A landscape with many valleys, sampled at points; each row gives a point and its height.
From any point a ball rolls to the lowest of the 2 points nearest to it. It stops when none of these is lower. Distance is the straight distance between rows; heights are no part of it.
k431: [ -2   5   4 -31  19 -37   4 -24  -7  -9  -7   4 -11  25 -13  -5   1  30
 -13  13  -3 -13 -20  -3 -43  35  22 -20  31 -39 -20  -4  49  42 -22 -36
   5  11 -13 -21 -28   8 -24  12 -24  39  20]  h=166
k123: [ 25 -15 -11 -34  14  -5  -7  -9 -14  16   8   7 -39  -2 -21  17 -40  28
  11  17 -22  -1 -17  59  -3  36   1  -4  15  -3 -32 -11   6  25   3   6
 -27  19 -12  17 -23   2 -23  54   3   8  -3]  h=307
k338: [ 39  -7   8   3 -21  68  21 -11  -7 -10 -13  18 -33 -14   7  18  -8  -9
  15  15  -2  32 -33  30   9   9 -31  20 -26  77  30  -2 -68  17  -9 -27
 -11  -7  -5  10 -10 -30  19  26  46 -17 -16]  h=464
k92: [-16 -14 -12  -2  24   4  -2  16 -14  -9  15 -15 -15   5 -36  21 -36   7
  24  10 -18  19  -9   4  -8 -21   1  13  -1   0   8  -8   3   6 -28   7
 -16  10 -11 -28 -16  -6 -17   8  14   6 -12]  h=355
k454: [  5  21   5   1 -21  16  27 -18  23   6 -48 -13 -28 -13 -10  -9  30 -10
  20   3   4  -3 -56  -1  11 -18 -40  32  -5  59  -5  40 -57  10 -13 -10
  10  29  69 -42 -35  -8 -10  15   7   1   1]  h=173
k673: [  9  23  16  36   8  52   1  16   2   0 -20  20 -17 -19  61 -27  34 -18
  10 -14  14  -3 -19  13  21   5 -21  -7  -7  71  -6   7 -55 -14 -34   6
  22 -26  14 -12  -4   4 -39  17  18   7 -12]  h=550
k608: [-32  26 -14 -29  -3  -3 -43  20  32  15  -4 -27 -26   1 -38  21  -2  -5
  10  48  14  26  -3  18  27  17 -10   3 -12 -43 -35 -11  -6   8  14  -6
   5  20   8  12 -21 -13  24   1  24 -41  -7]  h=281
k574: [ 14 -10  13   2  19  29   8  18  -4 -46   6  32  21 -35  35 -38  40  -3
   1 -10  30  32 -12   4  55 -12 -10  -7  -3  39  45   3 -39 -31  59 -21
  31 -31   8   6  36 -24  14  10  34 -18 -16]  h=291
k262: [ 35 -14   9   7  13  13 -18 -10 -15  20   2  23 -29   9  26  14 -27  21
   7   1 -33 -17 -16  66   2  37 -10 -12  20  24 -29  -5 -25  27   5  13
 -40  -5 -14  24 -10   2 -18  52  18  10 -14]  h=345
k684: [ 19  -6  24  23  -2  -3 -43  -3 -18 -15  23   3  23  11  36   9 -29   6
 -12  -3  -9 -29 -33  -6 -20   7 -14 -10 -10  36   5   2   7  31 -48  -1
  -1 -21 -16  17 -29  20   5 -37  34   3  26]  h=660
k611: [ 17  22   6   8  -4 -25   1  16  27   1  -7  -6 -33  12 -10  -7  11  60
 -11   2 -35 -24 -21  36 -30  -1  11  -6  44  -6 -39  28  28  -3 -10  11
 -16  33  12 -14 -17  -1 -59  45 -31  11   1]  h=446
k447: [  6 -19  24  14  10  17 -20  18  13 -38  10  10  25 -24  23  31  52  12
 -39  26  55   9 -16 -17  24  11  38  17 -14  -7  -9 -14  17   6  27   8
  37  -5   2  20  26 -15  11 -26  -4 -26 -15]  h=84
k852: [  1  -9  -6 -22 -26 -29 -15 -20  -7   2  -2  -7  17 -11 -31  19   0   9
  -5  13  -3 -13 -15   2 -22  25  -7   1 -16  -2   0  23  17  32  11 -32
 -13   1 -13  10 -34  18  25 -18   2   0  28]  h=233
k140: [ 15  14 -34   9 -22  -1  -8  -6  35  34 -22 -43  -1   9 -34  10 -26 -37
  -3 -34 -17 -13  20 -30 -27 -19 -22  25 -17  22  27  37  -8   0 -18 -13
 -29   3 -10 -18 -18   8  21 -47  23 -20  28]  h=427
k358: [-17  19  -3  27 -45  -8  14   2  34  15  -5 -30  -2 -18 -14   8  16   1
  -1 -37 -41   4  38  25  23 -67 -13   2  -7  16  11  36 -26 -55  35  27
 -13  27   5  -8  -8   4  -5 -13 -28 -15  11]  h=358
k607: [ 30 -19  27  -2 -15  -8 -30 -13 -16 -46  18 -10  36 -14  13   2 -15   5
 -18  -7  11  -1 -62  -5 -11  -7   2   0 -41  53  18  22  20  26 -37 -16
  22 -16 -17  16 -13   6  19 -37  27  -8  17]  h=679
k260: [  4 -46  -1  18   4 -23 -14 -33 -24   2  37  39  28  44  10  15 -37  17
 -16  38 -17 -10  -5 -10 -31  -1  47  -6   6 -45 -45 -30  40  31   9  35
  26  -1   0 -24  18   2  46   5 -35  -2 -18]  h=469
k441: [ -1  -7  -7   7  16  11  16  -9 -17   3  -7  20  19   2  31  -9  19 -44
  -5 -17  30  -9  55 -44   9  19  10 -15  10 -27  18 -48  13 -21  -3   3
  15 -34   0  14  46  15  16 -16 -13  16  -2]  h=559
k259: [-56  -8  -3   4 -11   0   6  24   7  11  18 -15   9  24 -23  -2   9  27
   3  51 -14  36  16 -26  -5 -31  20  27 -23 -46   1 -17  26 -13  18  12
  13   2  19 -21   5 -27  27   4 -34   0 -32]  h=317
k929: [ 41  -6  24 -19 -11   8  -2 -23 -32 -48  -2  13  18 -31  -2 -15 -15 -14
   1  -8  28  24 -54   7 -17 -11   0  -2 -40  65  39   8 -14  22  -6 -46
   3 -14 -21   6  -7 -19  19   6  16   4  10]  h=706
k480: [ 29  26   7   9 -48  21  39 -24  27  10 -46 -16 -10 -13 -20  -1  26 -18
  -5 -22   8 -17 -41 -20 -20 -32 -23  39 -11  75   6  54 -51  22 -12 -16
  -7  22  42 -33 -20 -23  -7 -16  -5 -10  20]  h=103
k15: [ 13 -36  24  40 -22   1   9 -12 -33 -27  34   8  13  18   0  30 -10  35
 -12  17   1   1 -18 -16 -19 -10  31  33   2   2 -10  10  14  29   8  16
 -12   6  -9  -3  18 -22  11  -9 -30   1 -19]  h=435
k264: [-14  16  -4 -27  25 -11 -13  20   9  14  -8   7   2 -33  -3 -28  40   3
   9   4  18 -11 -19  45  33  27 -19 -32   9  -9 -35   0 -16  -8  26   5
   5  12  34  17 -12  14 -26  31 -11   4   2]  h=368
k664: [ -1  16 -11  28 -53  -3   1  -1  44  23 -12 -44   0  -4 -28   9  -5   5
  -8 -44 -40  -9  27  -9 -15 -49 -11  29 -19  11  23  44  -3 -25   4  36
  -8  14  -6   3  -1   6  -1 -43  -8 -29  24]  h=394
k204: [-23   3  25  32  -7 -13 -14   6  13 -30  18 -20  16   3  18  11  11  30
 -34   3   2 -18  -7 -40   4 -37  33  16  -8  -4  -3  25  29 -14 -15  44
  38  20 -12   3   1 -11 -16 -43 -38 -12  -1]  h=370
k305: [-29 -40 -21 -35  52  23  -2  12 -13   5  17  32  18 -13   1  -9   7 -33
   9  22  45  12  21   7  24  18  -1 -28   7 -63   7 -71  19  12  10   7
  22 -20 -12   7  26  -3  30  -5  27  -2 -24]  h=507
k341: [-45  19  -9 -26 -12 -23  -1   0  14  25  -7   6   5  19 -30 -15   5  30
   5  48 -14  20  21 -11 -20  -7  16  -6 -18 -84 -22 -25  39 -17  11   2
  18 -11   8   0   2  -5  41  10 -29 -12 -24]  h=357
k874: [ 13 -45  22  21   0   6  12 -21 -38  -7  32  34  35  37  28  10 -18   3
  -9  22   3  -7   3 -48 -30  10  42   1  17 -30   1 -40  33  31   1  11
  17   2   6 -17  34 -17  19  -4 -34   7 -28]  h=477
k517: [  7  24 -26   5 -15 -12  10 -15   5  35 -21 -26  -3  21 -23 -17 -11 -26
   3 -34  -7 -26  -2 -25 -35  11 -30   1   6  30   0  35 -15  14 -31 -33
 -46  13 -14 -31 -29  20 -18 -15  25  23  46]  h=440
k983: [  7  35  -6   2 -34  -3   1   3  47  17 -37 -23 -33 -35  -2   0  27  10
   1 -28 -18  -3  14  56  35 -22 -29 -13 -11  31 -14  36 -32 -40  17  15
  -5  29  33  -9 -13  12 -29  20 -14 -19   6]  h=298
k153: [-44  10 -27 -37  49  10 -23  28   4  27   3  14  16   2   5 -38  14 -42
  22   2  50 -14  12  18  17  21  -5 -29  15 -65 -38 -72  18   5 -13  24
  17  -3  -3  12   0   9  -2 -10  21   2  10]  h=447
k308: [ 30  -4   4  10 -13 -20  43 -27 -24 -18 -15  10   3   0 -16 -11   0  19
 -21 -45   9 -13 -12 -29 -52 -13  28  11  19  13  18  34  17  26 -12 -32
 -24   1 -20 -11  22  -9 -37  -6 -16  31  12]  h=315
k503: [-28  24  -2   7 -18  -6  -1  -6  38   5 -28 -34  11  -2 -12  25  14 -36
 -12  -1   5  25  31 -39  26 -10 -11  22 -13  -2  17  13 -17 -27  32  -6
   8  15  35 -12   9 -15  23 -40   1 -39   7]  h=482
k161: [ 21   8 -13  17  29 -21   7 -18  -3  21  16  23 -13  46  17 -17 -61   8
  16  -3 -37 -13  15  12 -45  -2   8 -31  51 -35 -30 -19  19  12 -16  18
 -23   9  -6 -18  10  10 -28  38   6  10  -1]  h=190
k897: [ 16   1 -10 -24   4 -40  37 -28 -15   3 -14   9  -6  17 -23 -19  16  27
  -9 -29  -7 -19   7 -18 -44  25  24  -1  31 -26   4  22  43  25   9 -37
 -17  10  -3  -8  -6   5 -25  16 -35  49  19]  h=240
k693: [ 33   4   5  18  12  12 -20 -30 -19  29   3  27 -16  18  39  49 -54 -20
 -16   8 -13 -10  24   1 -21  33  12 -10  10   3  -8 -30   5  32 -22  -5
 -24 -10 -30  25  -5  12  -3 -11  23   4   6]  h=694
k371: [-38  31 -18 -21  -6 -41  34   0   0  29 -16   9   6  23 -26 -37  -8  18
  10  10 -17  -6  36 -16 -26 -22  14 -19  17 -69 -19 -14  36 -24   1   0
  -4  -9  22   3   3  15   3  23 -38  25  -5]  h=341
k885: [ -9  -6  17  24  17  30   2  37  18  -4  19   5  10 -23  35  12  31 -13
 -16   1  15   9  33  -9  39  -8  10  -8   9   7   3  -8 -10 -35  13  39
  10   2  13  -4  28   0 -32 -10 -24  -9 -31]  h=238
k837: [  3   8   2  33  -8  28  41  16   2  13 -10  -5 -26  22 -11   0 -10  13
  22 -22 -14   7  32  -8 -20 -20   4   0  32 -21  12   3   1 -11 -15  10
 -41  17  12 -31  25   0 -57  39 -19  16 -35]  h=647
k962: [ -8 -40  -4 -32  23 -27  19 -13 -27 -34  26  11  42  -1   1  -9 -27  -7
  12  -3 -13  13   5 -15  -7 -17  17  -7 -17 -11  28 -18  43   2   5 -11
  19 -47 -26  -8  -2  22  53 -21   6   4  -3]  h=497
k56: [-15 -21   0 -15   2 -18  12  -1 -12 -29   7 -10  62  -3   9 -27  10 -20
   4 -21   6  10   4 -31  18 -15   0   5 -26   1  41   0  18 -19  22 -17
  18 -44  -9   8   7  18  44 -36  -1  -6  13]  h=532
k877: [-35 -26 -23 -12  17  29 -18  20 -13  33  33 -18 -17  26 -13  -7 -50 -19
  27  62   6  45  23  -8  11  -3  -8 -14 -14 -32  -2 -38   7 -10  -3  35
  11   6  -7  15  -2 -21  35   3  34 -38 -32]  h=587
k401: [  6 -16   0 -18   5  45   1   1 -18   0  -2  24 -49 -11  14  30 -28 -11
  22  27   8  23 -22  60  30  36 -35  -7  -5  44  13 -14 -63  22  -6 -20
  -8 -14 -34  37 -23 -27  14  33  56  -2 -14]  h=420
k938: [-18 -10  -9   9   7  36  -7  17   8  25  12 -25 -11  17  -6   6 -14 -20
  30  19 -12  32  49  -2  20   2 -24   5  -1 -13  12 -20 -19 -24  13  19
 -13   1  10  12  18  -3  22   5  14 -39 -30]  h=564
k973: [ 29 -59  12  16  -1  33   4 -13 -27   0  48   1   3  15  24  24 -56 -19
 -16  43   0  34  23 -35  14  29  16   8 -10   2  37 -42  14   2  -2   8
  10   3 -29  20  21 -29  53  -4  12 -18 -36]  h=641
k553: [ 17  -3  19  48 -19  35  42   8  -4  -5 -11   8 -24   0  28   4   4  15
   3 -35  -3  -4  24  11   6 -27   7   2  13  27  22  24 -19 -19 -14  18
 -25  10  -3 -25  38   0 -59  20 -26  16 -26]  h=620
k138: [ -4 -18 -16 -30 -32 -27  -2 -20  11   9  -1 -26  -9 -15 -60  37 -23   9
 -11  20 -12  -6 -39   2 -27  12  -6   9 -34  11  16  25   8  40 -16 -50
  -6  13 -38 -19 -64 -15  30 -25   0  10  29]  h=189
k188: [ 50   7  14  -6 -10  17  22 -20 -27 -40 -20   5   8 -37 -15 -32   1 -23
   8 -24  29  23 -53 -19 -14 -34   9  27 -33  57  48  13 -27  -6  -5 -49
  -3 -12   1 -16  27 -26 -10  13   2  10  -2]  h=735
k392: [ 16  29  14  11 -37   8   5 -29  30   5 -54   1 -20 -42  18   6  46 -10
 -14 -21  15   2  -5  13  24 -17 -15   8 -12  46  -1  51 -53 -20  21   7
  14   8  26  12   7   8  -9  -2   6 -23   9]  h=365
k393: [  7  -7  -7 -22  39   8 -17  13  12  -6   4  28  -5 -29  -8  31   6  -7
 -15  22  24   8  23  13  -5  33  18 -10   7 -50 -18 -47  21   9  13  13
  11 -15  -9   3  22   7   2   6   9 -11 -19]  h=557
k240: [ 14 -32  22  30  18  30  -7  22   7 -17  26  -4   9 -20  38  15  16  -1
 -33  17  24   5  25 -32  25   9  37  22   4   3   8 -18  15 -12  14  46
  34   4  -5  20  45 -22 -14 -17 -19 -24 -35]  h=172
k698: [-17  -5 -22  -8 -37   8   9  11  14  13  -1 -32 -37   5 -81  31  -4  25
  13  32 -20  30  -1  17 -11  -8  -2  45 -17 -29  -1   3  -6  15  26 -20
 -29  30  -8 -19 -19 -33  33  14 -11 -12  -6]  h=191
k28: [ 20 -22  27  10   2  32  -6  16 -20 -48  21  11  27 -24  32  -6  30   1
 -18  17  41  35 -32  -6  36  -6   9  13 -21  38  33  -8 -16  -6  44 -22
  23 -12   2  23  43 -28  28  -8  17 -34 -17]  h=200
k840: [-33  14   2  22 -30 -10  48  -1 -10   6   2  -6  36  14   4 -21  17 -19
  -7 -27   1   5  28 -67 -15 -46  23   6   2   0  24  14   8 -23   2  -8
 -11  -1   2 -18  20 -11 -13 -27 -50  28   6]  h=598
k694: [ 30 -39  19  19 -31  56  18 -14 -36   2  35  -6  29  16  12   1 -18 -25
   3  10   6  24  20 -61 -14  11  -4  12 -16   5  56 -26   1  13  13 -24
 -26  -8 -19  17  20 -42  29 -24 -13  -4 -29]  h=614
k492: [-51  -9  -7 -23  28  30 -36  41   6  -3   8   1 -10  -3 -14  24  41 -12
   0  49  45  28 -45  25  40  16 -10   7  -6 -15 -29 -24 -17  34   9  -6
  24  17  15  -1 -19 -28  14  -6  42 -24  -9]  h=333
k152: [  6  27  -9 -15 -23   8  17  -3  40  13 -42 -27 -50 -16 -28 -15  38  24
  13 -10 -25   4 -34  39  11 -23 -31  32  -4  42 -12  41 -35  -7  10   8
  16  50  55 -35 -38  -3 -32  36 -24  -9   9]  h=236
k303: [ 32  30   7  24  14   4 -41  19  37   7   2  10 -26  -4  29  30  -8  22
 -36  -4 -11 -27 -12  28 -21   6  25  -6  16   2 -48   8  18  17 -28  41
   0   2  -2   7   9  26 -49   2  10 -19  -3]  h=377
k814: [-13  -2  -9 -31   9 -41  -1   0  -1 -29 -28   1  43 -19  -2 -32  28 -27
   2 -45  14   6 -22  -7  46   9 -27 -16 -12   9  29  12 -14 -28  27 -27
  25 -35  12  -5   7  32  38 -18  24   8  30]  h=575
k175: [-22   5  19  -3  -5   3 -14  19  22 -30  -5   4   4 -25 -17  33  65  23
 -28  31  32  15   1   0  21  14  24  19 -17 -30  -8   5  -1  -5  50  -8
  22   0  15   6  22 -15  18  -4 -15 -11 -14]  h=175
k270: [-14  22 -33 -21   8 -39   2 -17 -17  34 -14  -9   8  30  -2 -33  -7 -26
  16 -12   8 -28  28 -12 -14  41 -23 -32  13 -33 -17 -19  11   3 -25 -22
 -15  -8  -4   7 -15  50   5  -5  14  30  49]  h=380
k84: [ 13  35   1  13   0  10 -18  41  39  19   6 -19 -34  12  12   3 -11  33
   2  20 -21 -20 -28  49  -4   4  -7 -18  23   3 -65   9   7   9 -35  27
 -19  19  17  -4 -27  15 -52  25   5 -21  -4]  h=415
k690: [ -8  -5  -6   3  19 -17  -4  -2  -9   4  27  20  24  14  13 -26 -35   9
  25  -5 -36 -20  30  14  -7 -17  -4 -26  16 -29  -6 -20  14 -28  23  43
  -1 -28   6  16  13  18  30  13 -12   0 -21]  h=327
k817: [-10  21  -9 -44   3 -32 -24  -4   6  11  -2 -18 -38  37 -36 -15  -1  43
  -2  28 -16 -17 -31  16 -26  33  -3  -4  16 -39 -27   5  40  36 -22 -33
  -5  30 -16  -7 -54  -8 -28  26 -17  18  23]  h=221
k417: [ -1  -8  -2   7 -33   5  15  -1  -2   8  13 -15 -33  24 -59  45 -30  20
 -13  44 -14   3 -15 -10 -46  -6  12  32  -7  -6 -12  12  13  43 -26 -23
 -31  29 -33 -30 -40 -31  28 -10 -18   9   5]  h=133
k618: [-33  15 -28  -8  -4  -8  19  -1   5  28 -26 -19   6   1 -31 -15  -3 -34
  23 -16  -4  21  51 -17  13  -6 -21   3   1 -24  15  -1 -18 -38  20 -12
 -21   0  21  -5  14  10  15   3   0  -6   9]  h=528
k900: [ 15  14  22   7   4  53 -13  10 -10 -17 -14  14 -11 -25  35 -10  17 -25
  16  12  19  21 -53   6   8   7 -27  10 -11  71  -2   1 -49  18 -28 -19
  22 -11  24   5 -15 -15   1   8  42 -19  -7]  h=509
k819: [ 29  30  -5  -7  13 -25 -40  10  42  -5 -19  -6 -19 -35 -16  17  -2  25
 -25 -22 -13 -15   7  34   5   8   4  -2   1 -17 -20  20  17 -20  -3  24
  15  -2   2  16  12  35 -24   7  12 -15   9]  h=320
k867: [  8 -17  14  13 -27  32  21   5 -15  -9  14 -35  30  11   8 -11   3 -40
  -5  11  19  32   5 -76  -9  -9  22  34 -20  23  38  -9   9   7 -10 -31
   2  12   7  -3  19 -31   4 -49 -23 -19 -20]  h=590
k328: [-28  16 -26 -30 -21   5  -3  17  25  32  -5 -42 -41  11 -54   5 -15  -2
  47  20  -9  18  -5  37  25  -4 -29  22  -1 -21 -22   2 -27   4  16  -3
 -27  37  28   6 -20 -23   2  19   8 -35  -3]  h=239
k433: [ -6  -7  19  28 -31   0 -13  19  13 -34  12 -17   0   0 -12  28  18  51
 -21  16  -2  -2 -33 -14   2 -34  17  44 -27   7  -5  35   6  -2   2  24
  11  15  -3  -4   5 -17   4 -24 -25 -11  -9]  h=400
k843: [  9  27   5   0  -2 -40 -21   4  39  -5   2   5  -9 -23 -14  15  -8  45
 -29 -12 -24 -17  27  19  -8 -20  33  -8   9 -58 -30   6  38 -34  22  43
  12  -5  -1  14  29   8   5  11 -35 -16 -11]  h=379
k174: [ -8 -54   8 -10  31  20  10  12 -42 -25  44   5   7   2  -7   7 -48  -5
  33   5 -12  32 -15   5  10 -14  -9   0  -7  11  43 -32  -7   6 -12 -17
 -11 -13 -33 -25  -8 -34  11  16  13  17 -32]  h=401
k855: [ 22 -10 -20 -43   1 -35  11 -31  -5 -23 -47   1  10 -47 -25 -41  34  -1
   0 -41  13  13 -37  -1  12   2  -7  21 -17  38  34  37 -14 -13  29 -40
  30 -14  14  -8  -4  19   4  14   8  23  35]  h=625
k355: [-17  10   0 -15  26 -12   7   7  -6   0  -9  35  17 -18  29 -20  55 -12
   5  -9  26 -42  15  27  19  28 -14 -43  25 -15 -25 -19 -10  -7  16   9
  -2  -4  21  25   5  27 -16  14 -17  32  11]  h=424
k525: [-32  -3 -15 -26  31   8 -32  22 -10  24  29 -16 -20  12 -15   0 -67 -25
  38  20   1   8   0  35  25  -5 -23 -29  -6 -24 -16 -25  -4  -1 -22  29
   7  -1 -35  19 -28  -7  14   0  51 -26  -8]  h=607
k535: [  3  -5  11   7   4 -42 -23 -15  10 -14  22  32  17  13  -5  15 -17  41
 -33  13 -18 -25  -4  10 -17   1  41  -1   9 -70 -45   0  49   7  27  44
  29 -14  -1   3  24  11  36   2 -34  -2  -6]  h=426
k384: [  8   8   3  21  14   9 -51  14  -4  19  28 -10  -6  37  34  12 -41   4
   9  14 -31 -27 -25  16  -8   1 -20 -14   6  22 -17  -7  -2  22 -50  26
 -10  -6 -15  10 -51  23 -10 -23  44  -5  15]  h=642
k51: [-17 -13  13  31 -26  12  31   0 -12   4  16 -29  45  13  19 -32   7 -41
  -8   1   1   0  29 -76   1 -24  18  18 -13  30  41   9   4 -28   9   8
  14   4   1  11  10 -21  10 -56 -37 -11  -4]  h=569
k202: [  3  35  -8   4   3 -20  33  -7  -4  20 -23  12  -8   1  39 -25  43 -21
 -14 -44  14 -38  31   4  18  34 -13 -38  26  12 -22   6 -13 -36  -9  -1
 -17   3   5  -1  18  34 -40  28 -21  50  36]  h=397
k142: [  0   9 -17   0  22 -28  -6 -12  -1  18  12  30  10  39  12 -28 -44   8
   5   8 -22 -19  31  -7 -40 -13  15 -42  29 -53 -35 -28  38 -15 -17  33
   8  -6  13  -2   7  20   7  13  -7   0  -6]  h=265
k736: [-10 -12  -7 -57  19 -24 -34   7  -2   3   2  -1 -31 -18 -36  14   7  38
   2  37   4   5 -48  41   8  37  -9  -1  -2 -17 -35  -1  16  35   4 -17
  10  19  -5  10 -45  -3 -11  34   3   9  10]  h=264
k81: [ 40  13 -10 -11  -8 -37 -12 -19  14  -7 -30  -6 -21 -34 -24  -1   3  40
 -17 -50 -20 -18  -8  20 -13   2   1  13  -5  17  10  50   9  -5  -1   4
  10   6  -2  18   3  31 -33  15   6   7  22]  h=258
k645: [-51  -5   5  -2  39  27 -40  34  -4   8  15   8  23   5  15   1  39 -30
  13  23  46  -1 -20  -2  21  11 -13  -7   3 -12 -23 -52   0  19  -7   2
  25  12  19   4 -13  -9  -6 -22  26 -10   1]  h=383
k398: [-17  -4  -7  -6  21   1  -8  13  -8 -14  -7  -4  -4 -16 -19   0  18   9
  19  -3  -5   7 -17  19   9  -8 -18   6  -4  19   3   9 -21  -4   5  -7
  -5  11  14 -14  -9  11 -17  17  10  -1  -4]  h=306
k10: [ -1  -5  -4  20   0  -5  52 -18 -25  -1  -7  23  22  22  19 -17   5 -12
  -9 -30  17 -13  41 -64 -19 -16  35 -10  25 -36  18 -13  29  -7 -10  -1
   3 -13   5  -9  50   9 -17 -15 -41  41   1]  h=612
k828: [-13 -37  -2 -35  45 -25  10 -14 -41 -27  24  28  20   3   3  -6 -48 -14
  29  -1  -7  -1   1  18   7   5   2 -22   2  -7  31 -38   9   9  -9 -19
   1 -42 -35   1 -10  -6  35   3  16  27  -6]  h=453
k378: [ 11   0   1  17   4 -12  28 -13 -29  -6   4  -1   8  30   0 -19 -33 -12
   4 -22  -6 -11  -2 -32 -52   3   2  -8  23  18  18  11  15  23 -48 -46
 -37 -11 -27 -31  -8   1 -21   0  13  39  25]  h=384
k542: [ 37   9 -12   9  -6 -37  17 -21   2  11 -15  -7 -12 -12 -10 -20  -8  16
  -4 -77 -35 -32  31  15 -24 -10  -3   4   9   8  23  37   0 -21  10   5
 -25  -8 -22  17  17  29 -17   4   1  20  31]  h=181
k541: [  7  14  22  41 -14  31  30   9  -3   3 -19  19 -29   1  50 -10  31  14
   3  -9   0 -16  -6  32  -3  -7  -6 -22  17  52  -9  30 -31 -11 -21  13
 -22  11  18 -13  -7  10 -70  32 -17  15 -18]  h=591
k474: [ -4  12   2  10   9  22  -3   1  -2  -7 -21   7  20   0  31   0  33 -62
   0 -20  39   8  40 -33  32  27 -11   0   1  12  17 -25 -30 -33   7 -19
   1 -22  12  10  34  10   8 -18  10  -2  14]  h=500
k571: [-45 -10   5   7 -17   1  10  31  14 -15  24 -10  28 -11   0  21  54  13
  -5  44   3  36  18 -12  40 -26  12  16 -12 -21  12  -3  -8 -19  59  -8
  17  11  31  -9  24 -28  24  -4 -16  -6 -20]  h=254
k687: [-11  -5 -11 -35  44 -32 -18 -11 -28  -5  -4  12   6   0  -1  -3  -9 -27
  11  -3  29 -16  -9   6  -5  32  -9 -29  -1 -13  -2 -34  18  22 -36 -26
   8 -21 -20  -2 -20  28  11  -5  29  31  23]  h=449
k895: [-22  15  -5  -8  20 -13 -53  20  -2  23  28 -18   5  24   8  -9 -43   4
  21  18 -19 -24 -12  25   0  -1 -21 -34   8 -27 -38 -22  14  15 -27  29
  -2  -1  -5  15 -32  25  -1  -8  34 -15   7]  h=626
k639: [-10  26  21  31  10   0   0  20  24 -18   5  10   3 -13  30  10  26  12
 -35 -12   4 -19  22  -2   9 -32  26 -22  22   6 -26  18  20 -34 -26  46
  16  18  -8 -18   7   1 -59 -13 -35  13  -4]  h=314
k467: [ 31 -29  13  27   7  43 -18 -21 -16   5  33  27  -6  31  44  24 -50 -12
  16  16 -25  10  41  -6  14  40 -13   3   3   1  12 -38 -12   6   0  22
  -6 -22 -31  33   4 -19  29   1  16 -14 -25]  h=665
k239: [  5  17  10  10 -18  -1  13 -18  16 -11 -32 -11  17 -22  21  15  45 -41
 -22 -25  36  12  22 -37  36 -16   1  14  -9  26  18  27 -36 -32  20 -16
   4   4  19   7  29 -14  -1 -34  -5 -19  11]  h=434
k4: [ 21  -2   6  -3   4  37 -23  12  -4  14  -6  15 -45  -7  28  12 -15  16
  11  12 -27  -1 -42  71  14  33 -28  -5  -8  49 -26   4 -46  26 -10  16
  -9 -18 -14  27 -34   5   2  37  51  -5 -15]  h=381
k458: [ -6 -12 -15 -34  -7 -36  42 -13 -13  -9 -32  -5  17 -26 -40 -20  29  -7
  11 -39   3  15   2 -16   3 -10  26  28  -9 -15  41  14   1 -14  37 -45
 -10 -20   4 -20  15   7   2   3 -20  26  19]  h=666
k125: [ 14  -1   7  23  -6 -19 -12 -14  -3 -12  10  10  23   8  27 -13 -12  22
  12 -43 -35 -38  31   9  -6 -10 -15  -5   0  14  25  24  -3 -20  16  24
 -13 -30 -19  27   8  24  19 -14   2  10  13]  h=262
k238: [  0  46 -22   0 -19 -51  14 -21   8  32 -24  -2   3  18   7 -19  20  -8
 -25 -42   2 -40  34 -16 -16  32 -10 -31  22 -16 -16  26  19 -10 -11 -15
 -12  11   0  13   5  50 -12  -8  -9  41  58]  h=303

Where does a ball stop that starts at each point below?
k855 | k398
k305 | k417
k433 | k447
k384 | k239
k260 | k542
k541 | k431

Call two points neighbours if one is among the 2 nearest of the other. Go from one point of each pair to the other, from neighbour to neighbour, staying as low as possible. Name the highest point that can't be avoided.
k542, k161 | k690
k51, k431 | k10
k480, k431 | k517
k161, k447 | k341
k238, k398 | k355
